The views of a scene show one set of named points, each view turned or mirrored, and shifted as a whole, with a little noise and some points left out.
In the rows, 128 means zero.

Scene 1
View 1
Fosek: [151 107 171 142 144 153 141 187 125 162 121  58  93 178 100 103  98 147
 162  66 141 170 101 145 140]
Pubim: [ 90 109 182 164 104 157 180 135 122 160 151 108 119 169  90 162  85 194
 128 127 171 111 141 184  94]
zut: [126  89 197 123 131 167 170 140 112  92 110 140  76 180  95  99  92 170
 120 120 179 100 110 136 109]
Vufem: [128  82 205 137 134 167 162 151 102 136 113  91  76 171 102 113 104 154
 139  76 169 129 118 130 131]
nenub: [151 112 171 161 109 169 158 134 145 169 111  81 136 131 107 157 121 115
 154  89 136 151 110 147 139]
Kalef: [168 147 159 153 132 183 127 154 143 178 107 125 121 158  90 126 111 137
 139  97 134 190 106 170  88]
lero: [145 143 155 146 137 158 144 145 135 157 129 135 117 152  86 129  76 158
 142 122 133 167 119 177  99]
Duv: [ 99  80 194 182  96 164 171 180 123 167 135  53  99 206 111 127 124 192
 138  76 190 116 108 156 101]
mula: [151  87 220 108 147 172 161 137  86 150 110  64  72 139  83 149 108 106
 143  50 152 138 150 127 174]
repu: [141 114 169 147 132 156 153 130 130 143 116 130 110 135 105 124  85 140
 148 113 136 151 112 145 123]
vek: [146 122 172 145 137 168 141 141 126 149 114 139 103 155  97 116  93 150
 140 108 144 162 110 154 102]
zizo: [163 123 194 117 150 192 135 193 111 154 111  83  68 217  67 108 119 155
 117  67 178 161 122 164 101]
tese: [125 101 167 161 103 150 169 181 144 170 139  21 128 188  92 147 111 156
 153  83 163 129 112 169 137]
zisun: [152 116 174 130 141 167 143 180 127 130 115 104  84 196  89  92  96 163
 135  95 163 150 101 153 110]
rud: [111 124 129 177 131 112 149 197 149 171 162  57 127 181 102 109  58 194
 177 110 132 167  95 179 124]
Vas: [133 128 188 143 132 184 149 135 112 160 120 149  96 161  84 136  96 167
 118 110 158 151 137 171  80]
gaso: [117 102 167 156 121 130 173 145 128 170 148  53 128 136  99 159  75 148
 168  96 135 135 130 160 158]
Tenu: [142 101 170 136 137 151 149 183 129 122 118  85  88 191  99  86  91 164
 148  96 158 143  92 141 129]
logif: [167 145 163 115 147 169 140 152 130 144 116 119 110 157  68 131  86 134
 133 108 137 166 126 173 118]
View 2
zisun: [121 163 141 132  87 131 158 157 123 100 137 106 186 121 179 112 177  87
 140 113 141 154 122 143 116]
vek: [153 144 145 115  89 125 156 159 130  97 146 138 164 118 179 126 132  85
 143 107 155 121 127 123 119]
Kalef: [147 165 150  96  77  92 134 164 104 113 149 132 125 113 186 131 136 104
 166 115 155 116 129 120 112]
repu: [148 144 147 131  93 119 171 171 166  85 150 153 167 115 168 123 118  95
 141 111 170 123 122 118 121]
Duv: [105 171 136 162 122 121 174 111 169 108  98  99 144  93 112 159 187 110
 115 116 112 157 132 149 118]
tese: [ 92 182 140 175  99  75 167 159 181 108 118 111 127 105 131 136 170 131
 126 136 137 160 120 146 124]
rud: [108 119 150 190  72  71 137 123 154 125 107 132 145 144 168  99 167 139
 118 147 131 134  89 127 161]
Vufem: [119 163 141 131 116 152 184 149 174  74 140 121 187  94 144 126 163  91
 143 103 155 159 131 147 110]
Fosek: [ 98 155 155 137  94 105 143 150 154  86 138 115 160 113 172 105 181 132
 168 124 163 167 111 147 121]
gaso: [114 150 149 173  92  79 178 165 217  91 139 152 139 106 136 113 126 129
 131 133 158 139 109 129 142]
Pubim: [153 152 129 157  91 110 197 139 175 127 118 138 146  97 116 146 123  71
  92 121 104 117 132 126 147]
lero: [155 144 145 124  67 100 156 165 128 116 147 147 153 125 182 113 122  86
 137 122 146 110 118 116 138]
mula: [106 185 151 110 104 128 198 189 217  52 175 134 174  66 139 105 143  97
 185 106 185 173 131 162 113]
Tenu: [110 155 141 151  96 130 159 156 140  91 130 109 195 131 177 115 181 105
 131 118 152 160 116 140 117]
nenub: [126 177 147 135 107  84 159 180 175  86 147 143 120 106 151 149 122 130
 150 118 180 132 130 120 101]
Vas: [164 155 139  97  82 131 176 151 130 112 145 134 158  93 156 133 127  60
 139 107 126 114 140 131 129]
View 3
tese: [139 180 177 128 118 110 104 174  79 192 132 105 161 140 153  55 150 108
 114 111 119 204  85 105 143]
vek: [151 168 150 114 149 150 150 145  94 132 117 102 125 155 126  99 144 124
 137 150  82 139 144 102 121]
Tenu: [166 183 163 125 126 138 161 166  84 135 124 120 103 130 144  64 156 101
 184 122 115 176 102 110 142]
Vufem: [153 184 156 113 119 145 158 157 107 157  91 134 133 151 116  78 172 122
 174 148 109 198 112  87 135]
Fosek: [163 152 166 112 118 147 134 157  63 139 130 109 126 147 158  57 137 107
 154 123 131 182  96  80 120]
zut: [150 208 149 132 139 133 186 167 132 144  83 135 108 125 104  99 177 118
 184 146  67 164 123 122 143]
lero: [143 161 149 120 163 134 131 143  90 134 129  92 126 152 137 113 134 130
 114 136  72 120 129 104 113]
Duv: [140 218 173 100 124 107 125 164  87 208 131 117 140 157 136  73 173 102
 159 123 124 222 117 129 169]
logif: [138 154 157 119 139 143 148 156  96 125 100  98 129 141 152 102 119 129
 119 146  71 135 109  91  94]
Kalef: [144 155 162  95 137 158 136 143  73 133 122  72 137 163 153  94 108 124
 108 154  84 135 157 105 114]
zizo: [139 185 177  74 109 135 165 160  89 146  89 111 102 158 185  96 110 110
 173 155 103 201 102 103 105]
repu: [152 159 142 133 146 154 144 148  98 134 113 106 143 143 106  86 158 132
 126 143  82 137 138  90 126]
rud: [159 168 157 139 168 100  94 148  52 156 190  98 121 140 161  81 155 100
 125  80 128 142  86 109 139]
zisun: [156 183 164 111 131 136 164 163  90 134 112 109 102 137 154  84 137 108
 171 136  98 167 110 111 124]
Vas: [133 188 148  93 154 132 151 138 111 154 102 106 123 170 124 131 143 133
 135 161  67 150 147 108 119]
gaso: [141 154 149 150 143 119  98 157  86 173 130 121 173 144 113  73 177 131
  99 108 109 172  83  71 124]
View 4
rud: [ 57 146 151 189 190 133 186 154 120 155 139  88 151 159 150 136  76 106
  88  82 102 114 162 103  89]
gaso: [ 99 104 133 187 137 124 136 176 134 118 127  84 116 150 155 141 108 140
 120  89 131 120 185 107  98]
vek: [ 87 142 118 121 194 125 122 116 126 132 101 124  97 145 156 119 133 120
 152  89 120 131 136 128  99]
mula: [133 107 114 157 104 148 102 123 145  91  81  72  85 144 121 120 144 165
 188  90 157 134 143  74  89]
zizo: [105 141 115 132 185 184 162  85 124 108  79  92 120 135 108  96 132 120
 158 132 135 121  84  91  84]
zisun: [ 88 145 112 144 189 168 149  99 128 153  95 104 113 143 126 101 126 115
 150 100 118 122 118  97 100]
nenub: [118 114 138 156 157 109  95 141 141  93 127  94 112 133 156 105 150 123
 122 110 112 132 177 118 105]
Vas: [ 87 124 110 107 198 139 135 128 113 122  84 130  91 145 162 133 136 126
 160 116 142 108 121 150  98]
zut: [ 83 118  86 135 173 185 114 115 127 197  78 115  76 151 144 113 146 123
 180  98 133  99 132 124 133]
Pubim: [ 77  92 113 151 180 159 151 175 107 145 100 111 105 152 175 153 123 125
 130 136 145  74 151 157 119]
tese: [104 104 140 195 151 163 151 151 130 120 126  63 144 139 135 112 124 118
 101 132 117 103 160  99 107]
lero: [ 85 141 113 131 203 113 148 132 122 123 114 138 100 139 161 127 110 120
 135  91 125 135 148 141  95]
Fosek: [ 93 148 143 166 163 145 141 109 137 121 109  70 134 148 121 107 119 122
 136  88 109 138 135  74  83]
logif: [114 142  96 135 189 125 151 118 131 108 107 139  98 126 140 103 110 126
 149  94 134 151 139 121  92]
repu: [ 92 133 118 136 176 115 109 134 134 137 107 120  88 145 162 121 133 126
 149  78 120 134 161 127 105]
Vufem: [ 93 119 123 148 149 171 109 117 132 147  82  76  98 153 133 122 147 136
 171  99 132 106 131  95 105]

In a view up to two points have been moved. Name them for each view, in the order of its rows, or write -.
view 1 -> -
view 2 -> repu
view 3 -> Tenu
view 4 -> -
